Points, in no order, along strands that fork and pass close to each other.
Two points are linked if the straight distance between their rows is under 66.6. Some points are linked to none.
Z_735: [ 13.7  -7.3  11.3 -20.9  -3.4  25.1  13.6 -21.1 -16.4  -2.6  37.8  -2.1
 -62.3 -13.1  27.1  -9.0  -0.4  -0.8  12.0  -4.9]
Z_468: [ -4.6   3.3  15.0 -32.6   7.2  22.4  10.2  -4.8 -11.0 -14.4  40.1   9.9
 -64.7  -0.7   9.7 -16.1  -6.2  15.7  11.2 -17.6]
Z_721: [-44.7  33.6  12.8 -18.6  15.9 -35.3  10.4  -0.1  55.8   0.7  -5.2 -20.9
  31.1  28.4 -59.0  12.6  13.6  33.8  31.4  32.2]
Z_496: [ -0.5  18.5  17.7  10.7  -7.4  41.4  -0.4  44.8 -12.0  -8.1   3.9  -1.8
   1.6 -21.4 -21.3 -16.5 -20.2   8.9 -16.3 -53.1]
Z_425: [  4.2  -6.9 -18.0  17.6  -7.2 -37.8  12.5  -7.6 -15.4  25.2 -38.2  18.7
  27.9  42.1  16.7  18.2   3.4 -30.9 -19.2  23.5]
Z_972: [  7.2   3.0  -7.2  23.8  -0.6  36.8 -10.8  15.9  -4.9 -17.4 -10.2  14.2
   7.2 -32.7  23.0  -3.8 -16.2 -22.1  -3.3 -28.5]
Z_594: [ 16.3 -16.4 -14.2   3.1 -12.3 -46.1  25.4  -8.0 -27.2  31.1 -38.2   3.6
  35.0  54.1   7.0  10.9   5.6 -20.4 -35.0  32.3]
Z_291: [ -2.6  11.2  -2.3 -12.9  25.3  17.1  -2.1 -21.4  14.4 -23.9  -1.4  22.2
 -42.7 -20.3  30.0  -4.4   1.4 -13.0  23.6   4.3]
Z_111: [ 33.6  -2.7 -27.8   1.2  10.4 -28.0  21.2   2.6 -31.8   6.2 -26.5  30.5
  15.9  30.3  45.3   4.5   5.0 -20.8 -28.1 -15.3]
Z_649: [-47.6  17.8 -11.5  35.9   7.6 -14.5 -18.7   6.4  26.7 -19.2 -45.2  45.1
  50.9  22.0 -23.3   7.8  -7.7 -28.3   8.6  25.4]
Z_699: [-40.4   8.6   9.5 -37.2  30.9  -8.2   0.7 -37.1  36.9 -24.9  16.1  10.0
 -48.0  12.1 -22.2  -7.2   4.9  16.1  55.2  37.6]
Z_959: [-13.7   0.0  10.3  47.1   3.9  44.5 -32.2  21.3  12.1 -28.6 -30.9  25.0
  34.7 -31.3 -16.6  -4.6 -20.3 -19.1   2.3  -3.2]
Z_566: [  7.4   9.6 -12.7 -30.0   9.4 -56.0 -17.1  20.7  34.6   4.1 -33.2  29.5
  52.6  48.1  -4.9  16.7  16.9  19.1  16.9  50.6]
Z_668: [-19.7   4.0   8.8 -20.5  22.3   3.2   0.7 -24.7  21.0 -29.5   5.9  12.6
 -52.2  -7.2   1.7 -12.2  -2.3   5.8  42.6  14.7]
Z_556: [-17.7 -20.0  -6.8  57.9  -6.8  15.7 -24.0  -7.6   6.6  -7.5 -33.1  33.5
  35.7  -0.7  10.6  16.1  -3.4 -44.1  -2.2  19.2]
Z_521: [ 27.7   5.0 -16.4  21.6 -17.1  -8.7   8.4  13.9 -33.8  19.5   0.0  -7.3
  17.6  -5.1  20.3  -4.4   0.5 -10.9 -37.3 -33.3]
Z_219: [ -3.6 -48.6  31.1  12.8 -13.0  48.8 -23.1  -7.7   0.5 -28.3  28.6 -24.7
 -16.5 -18.3 -15.3  -6.3  -9.8   0.1  -0.2  26.1]
Z_345: [ 30.6 -31.5  -6.0  -4.7 -24.8  -7.0   8.2 -42.7 -33.6  41.9  35.9 -47.9
 -13.1 -19.6  26.5  13.4  15.3   1.2  -4.4   3.4]
Z_5: [ 30.9   4.9 -14.9 -11.7   4.7   0.7  27.3 -21.6 -12.6   3.7  12.5   9.9
 -29.1 -13.5  53.4   7.3   8.0  -5.1  -5.1 -13.4]
Z_874: [ 12.5 -34.5  10.9  10.0 -46.9   4.4 -23.6 -14.8 -35.1  50.1  31.4 -63.8
  18.9 -26.4 -25.2   6.7   2.4   8.5 -24.8   0.2]
Z_508: [  5.7 -28.0  26.7  -2.3  -5.6  59.0 -14.8  33.8 -18.0 -20.4  27.1  -4.6
 -33.5 -23.5 -24.3 -18.8 -30.7   9.5 -11.1 -33.6]
Z_411: [  2.2  23.8   0.9 -20.7   7.1  25.4  13.0  36.9 -19.0 -11.8  11.3   2.8
 -31.8 -15.4  -1.5 -23.3 -21.6   8.0  -7.6 -57.5]
Z_687: [ 10.4  32.5   6.1 -18.1  -0.1 -11.6  28.4   5.5   7.8   5.3  11.3  -9.5
  -5.0   2.7   5.8  -6.2  12.1  13.4 -19.9  -5.3]
Z_256: [ 20.9  12.2  -5.5 -36.5   2.6 -55.8   7.9  -5.8  28.1  30.5 -12.1   5.8
  29.4  43.5  -0.8  16.9  27.3  37.3 -21.0  38.2]
Z_986: [ 21.4 -37.7  -0.8  12.9 -36.0  -7.7  -5.0 -20.7 -34.1  45.0  30.0 -51.2
  10.3 -19.1   7.0  10.9  14.4   1.2 -15.3  -8.1]
Z_863: [ -1.8  -6.4  16.1 -16.8  16.8  49.3  -6.4  41.1 -15.7 -14.5  24.4  15.1
 -51.2 -19.0 -26.8 -19.4 -32.5  17.2  -4.0 -56.5]
Z_581: [ -1.9  32.8   5.6 -19.4   2.6  -6.1  18.7  20.0  12.8   1.0  11.7 -10.6
  -0.4   3.2 -23.9 -11.0   6.8  23.6 -12.9 -26.6]
Z_509: [-15.9  32.0 -10.4 -12.1  39.4  -6.6  -4.5  25.4  18.0 -36.7 -31.2  16.8
 -23.9 -23.2 -24.1 -27.8 -16.3  14.7  31.2 -24.7]
Z_374: [-43.9  14.9  19.0 -36.9  30.3 -13.2  12.9 -18.8  47.1 -19.8  15.0  -5.6
 -26.8  20.5 -45.2  -2.4   5.3  25.8  53.4  37.0]
Z_433: [-28.2  37.7 -11.7   4.6  39.2  -8.8 -18.6  16.8  21.6 -33.6 -50.5  17.0
  -0.8 -20.4 -24.1 -14.4 -17.1   8.3  40.3 -14.3]
Z_363: [-16.7  31.2   4.3   9.0   7.9  23.0   9.3  46.8   0.0 -12.2  -5.3   3.6
  17.6 -19.7 -28.3 -11.5 -15.9   5.4 -12.7 -48.6]
Z_283: [  0.5 -35.3  31.5   0.6 -14.5  53.4 -15.9  13.1  -7.1 -16.3  36.5 -20.2
 -27.8 -24.4 -13.6 -12.9 -24.8   2.6  -1.3  -0.2]
Z_220: [ 27.1   7.7 -11.6 -35.7   4.9 -59.8  -3.2  16.3  14.9  26.0 -26.7  23.4
  38.2  52.5  -2.0  19.8  24.7  29.4 -14.8  48.3]
Z_100: [ 33.3 -17.0 -19.0  24.5 -25.0   7.1  -7.8  18.7 -45.5  20.2   4.8  -6.4
  15.7 -17.3  36.3   5.1   0.5 -12.9 -30.0 -38.4]
Z_57: [-20.3 -22.1 -10.7  33.1 -27.2 -13.8   3.5  -4.9 -10.4   8.3 -41.5  25.1
  36.8  47.4   6.9  11.5  -9.4 -54.3 -13.1  21.0]
Z_634: [  6.3 -44.8 -12.2  51.4 -28.6  -4.7 -12.1 -34.4 -14.2  22.6  -1.5 -11.7
  28.1   6.9  19.5  21.6   6.0 -26.8  -4.0  21.8]
Z_736: [ 40.0  -9.7 -16.7  -2.2  -5.4 -38.6  16.2 -38.9 -43.1  65.3   7.9 -29.3
  14.6  18.0  26.4  12.7  13.8  -6.9 -30.1   4.8]
Z_543: [ 20.0 -34.3 -18.9  49.9 -19.3  16.8 -16.4   3.3 -20.6   0.9 -17.4  13.5
  27.8   0.2  38.1  10.9  -5.2 -37.3 -11.4  -8.2]
Z_771: [ 17.8 -25.7   9.6  23.9 -16.1  52.4 -19.9  24.9 -17.2 -18.5  10.4 -11.8
   0.2 -40.7  16.5 -11.4 -20.4  -4.4 -15.5 -22.2]
Z_179: [-15.5  -2.1  -8.3  40.6  -5.3  16.3 -12.5  -9.0  19.4  -5.2 -15.9  26.9
  14.3  -8.9  14.0  12.5  -1.2 -25.5   7.9   9.6]
Z_364: [-38.7  31.4  14.4  14.0  14.4  37.9 -12.7  42.7  13.6 -19.5 -15.4  -2.0
  13.3 -19.9 -60.9   1.4 -21.7   9.0   0.8 -38.0]
Z_712: [ -6.7  35.7   0.5  -3.1  11.7  -9.9   8.5  33.1   0.4  -5.9  -8.4  12.1
  29.0  -0.6 -13.2 -10.5   1.9   9.5 -13.5 -33.6]
Z_190: [-46.4  27.8   9.8 -30.2  24.9 -22.1   8.8  -9.6  54.9 -12.8  -3.3 -21.2
   3.5  20.1 -48.1   4.8   6.7  27.8  46.6  22.2]
Z_285: [-10.0  27.0 -11.2  -9.9  17.2 -50.5  -6.5  12.9  32.4  -4.7 -33.6  28.2
  49.6  48.4  -8.5   3.5   8.7   7.8   9.5  37.8]
Z_514: [-32.8  -7.3 -13.4  44.9  -7.7  -1.7 -21.1  -1.7   3.7 -10.5 -45.5  44.1
  37.8  23.0  -1.2  13.8 -15.7 -48.0  -2.8  25.8]
Z_701: [ 13.8  20.2   6.9 -55.8  25.7  -3.1  19.9   1.2 -12.8 -17.3  28.5   0.2
 -58.8   6.7  13.8 -22.2   7.0  24.1  -0.2 -21.3]
Z_37: [ 25.8  18.8  -0.5  -2.6 -15.1 -10.4  18.3   3.9 -14.5  19.8  10.7  -9.3
   4.4   2.5  21.7   0.2  16.3  -7.9 -23.9 -23.0]
Z_983: [ 16.5 -18.6 -11.8  39.0 -10.8  31.3 -14.6   8.1 -21.6 -10.7  -9.3  28.3
  20.5 -20.6  35.9   9.2 -10.1 -28.6  -9.3 -17.2]
Z_942: [ 30.1 -12.9 -16.0  12.0 -16.2 -27.7  16.3 -52.9 -28.8  49.2  20.9 -30.1
   0.7   5.3  28.2  13.4  15.0  -5.1 -10.2   6.2]
Z_467: [  0.7  27.0   2.5 -59.5  43.0  -6.3   7.1  16.3   3.3 -29.3   4.1  11.1
 -58.1   4.0 -10.0 -25.3  -8.2  34.6  11.9 -23.4]
Z_447: [  0.9  20.2   6.1 -26.0   6.5 -31.2  24.1 -32.6  23.2  13.7  19.3 -14.5
 -13.0  16.3   0.7  10.0  32.1  24.8   2.3  26.7]
Z_460: [ 31.6  -4.9 -17.3  -5.8  -5.9 -46.8  20.3 -27.3 -26.9  46.7 -10.4  -8.0
  18.6  35.3  12.6   7.9  13.8  -5.8 -40.2  17.8]
Z_913: [ -3.4 -23.2  20.7  19.6 -44.3  -1.4   1.6   2.9 -12.6  43.2  33.4 -63.9
  32.3  -2.8 -39.7   3.2  12.9   9.4 -18.9   0.3]
Z_657: [ 32.1 -19.3  -4.2  14.8 -31.7  25.5 -10.6  20.0 -36.5  -0.9  24.0 -19.7
  -7.4 -36.8  21.7  -9.2  -5.1  -8.6 -15.8 -46.9]
Z_583: [ 13.2  21.5   5.7 -41.9  10.5 -48.0  22.4  -9.8  39.8  10.6   8.8 -10.4
  11.6  19.6  -3.6   8.0  35.5  37.0   6.4  37.8]
Z_360: [-15.6  16.5   2.2   9.5  -0.8   1.3   2.4 -13.9  25.9  -2.9  -9.5  12.5
   0.6 -10.5   5.2   0.7   1.1  -9.9   8.1  10.7]
Z_186: [-34.1   7.6  28.0  29.1   3.6  50.4 -20.1  22.0  20.6 -16.1 -16.9   6.6
  23.8 -24.1 -47.9   3.1 -15.8   2.1   7.2 -10.4]
Z_249: [  1.5  17.1  -0.1 -65.1  35.4 -26.9   7.3 -11.5  27.0 -24.3  11.6   8.8
 -38.1   5.4  10.8 -13.0   9.8  30.5  42.5  25.6]
Z_999: [ 16.0 -53.7 -23.4  45.5 -18.0   3.1 -11.8 -20.7 -27.2  15.8 -16.8   3.4
  25.0  11.2  36.2  24.6  -4.0 -39.0 -12.0   1.2]
Z_830: [ 12.4 -10.1  -5.2  -4.6   5.1  29.4  10.2 -23.2  -8.8 -15.4  16.1   9.4
 -53.6 -33.8  50.5   1.6   1.1 -14.0  10.6  -4.0]
Z_709: [-31.0  22.0 -10.4  16.5  17.8  -6.3 -19.2  -0.9  34.4 -20.4 -35.3  21.5
   5.3 -18.4  -9.7   0.8 -12.1  -3.3  25.6   3.8]
Z_667: [-41.1  21.5  17.2   5.5 -12.1 -18.1  20.3 -18.8  49.1  17.3   7.4 -26.4
  22.4  26.7 -52.3  12.0  23.6  15.2  11.1  36.6]
Z_349: [ 10.2 -75.5  18.9   0.8 -23.5  40.8 -23.7 -21.1 -12.7 -22.3  42.7 -51.8
 -15.5 -29.7   5.8  -0.2   0.2  -2.9   4.1  42.8]
Z_465: [ 28.7 -27.1   7.3  -4.9 -28.6  21.6   6.2   1.4 -26.6  15.8  35.4 -31.3
 -30.5 -31.0  21.3  -1.3   9.0  -4.1  -8.3 -19.4]
Z_629: [-36.8  17.1 -11.6  18.6   4.0 -35.8 -10.5   2.1  31.5  -4.8 -36.6  32.0
  44.1  41.7 -18.9   5.1   0.6 -16.2   3.7  39.3]
Z_773: [-11.4  30.7  -5.8 -45.1  51.7 -14.2  -8.1  17.9   4.8 -35.0 -13.7  14.3
 -46.5  -8.5 -19.6 -27.6 -18.2  33.6  34.8 -23.6]
Z_640: [ 24.0 -22.8   7.1 -17.8 -22.4  24.5   5.5 -17.2 -34.9   6.6  53.3 -29.1
 -53.2 -19.8  29.7  -6.5   9.3   5.6  -6.0 -10.3]

A fork is a point with three links, a tip a point with one. Leave the first point through the second and follow the links. Name the first fork or tip that comes.
Z_735 / Z_468: Z_514
Z_349 / Z_219: Z_363
Z_411 / Z_863: Z_349
Z_830 / Z_291: Z_667
Z_634 / Z_999: Z_657
Z_667 / Z_721: Z_830
Z_514 / Z_556: Z_735

Follow the links from the first point to the second, and from the first to the third. Name the last point that the two ways share.
Z_360 / Z_220 / Z_345: Z_514
Z_256 / Z_736 / Z_773: Z_514
Z_186 / Z_508 / Z_999: Z_363
Z_543 / Z_830 / Z_687: Z_657
Z_972 / Z_959 / Z_863: Z_363
Z_190 / Z_360 / Z_37: Z_735
Z_634 / Z_467 / Z_5: Z_735

Name the points in between on the shortest way along the links from the first point to the second, in order.
Z_913 / Z_736: Z_874, Z_986, Z_345, Z_942
Z_657 / Z_773: Z_465, Z_640, Z_735, Z_468, Z_701, Z_467
Z_374 / Z_771: Z_699, Z_668, Z_291, Z_830, Z_735, Z_640, Z_465, Z_657
Z_508 / Z_959: Z_863, Z_411, Z_496, Z_363, Z_364, Z_186
Z_220 / Z_345: Z_566, Z_285, Z_629, Z_649, Z_514, Z_57, Z_425, Z_594, Z_460, Z_736, Z_942
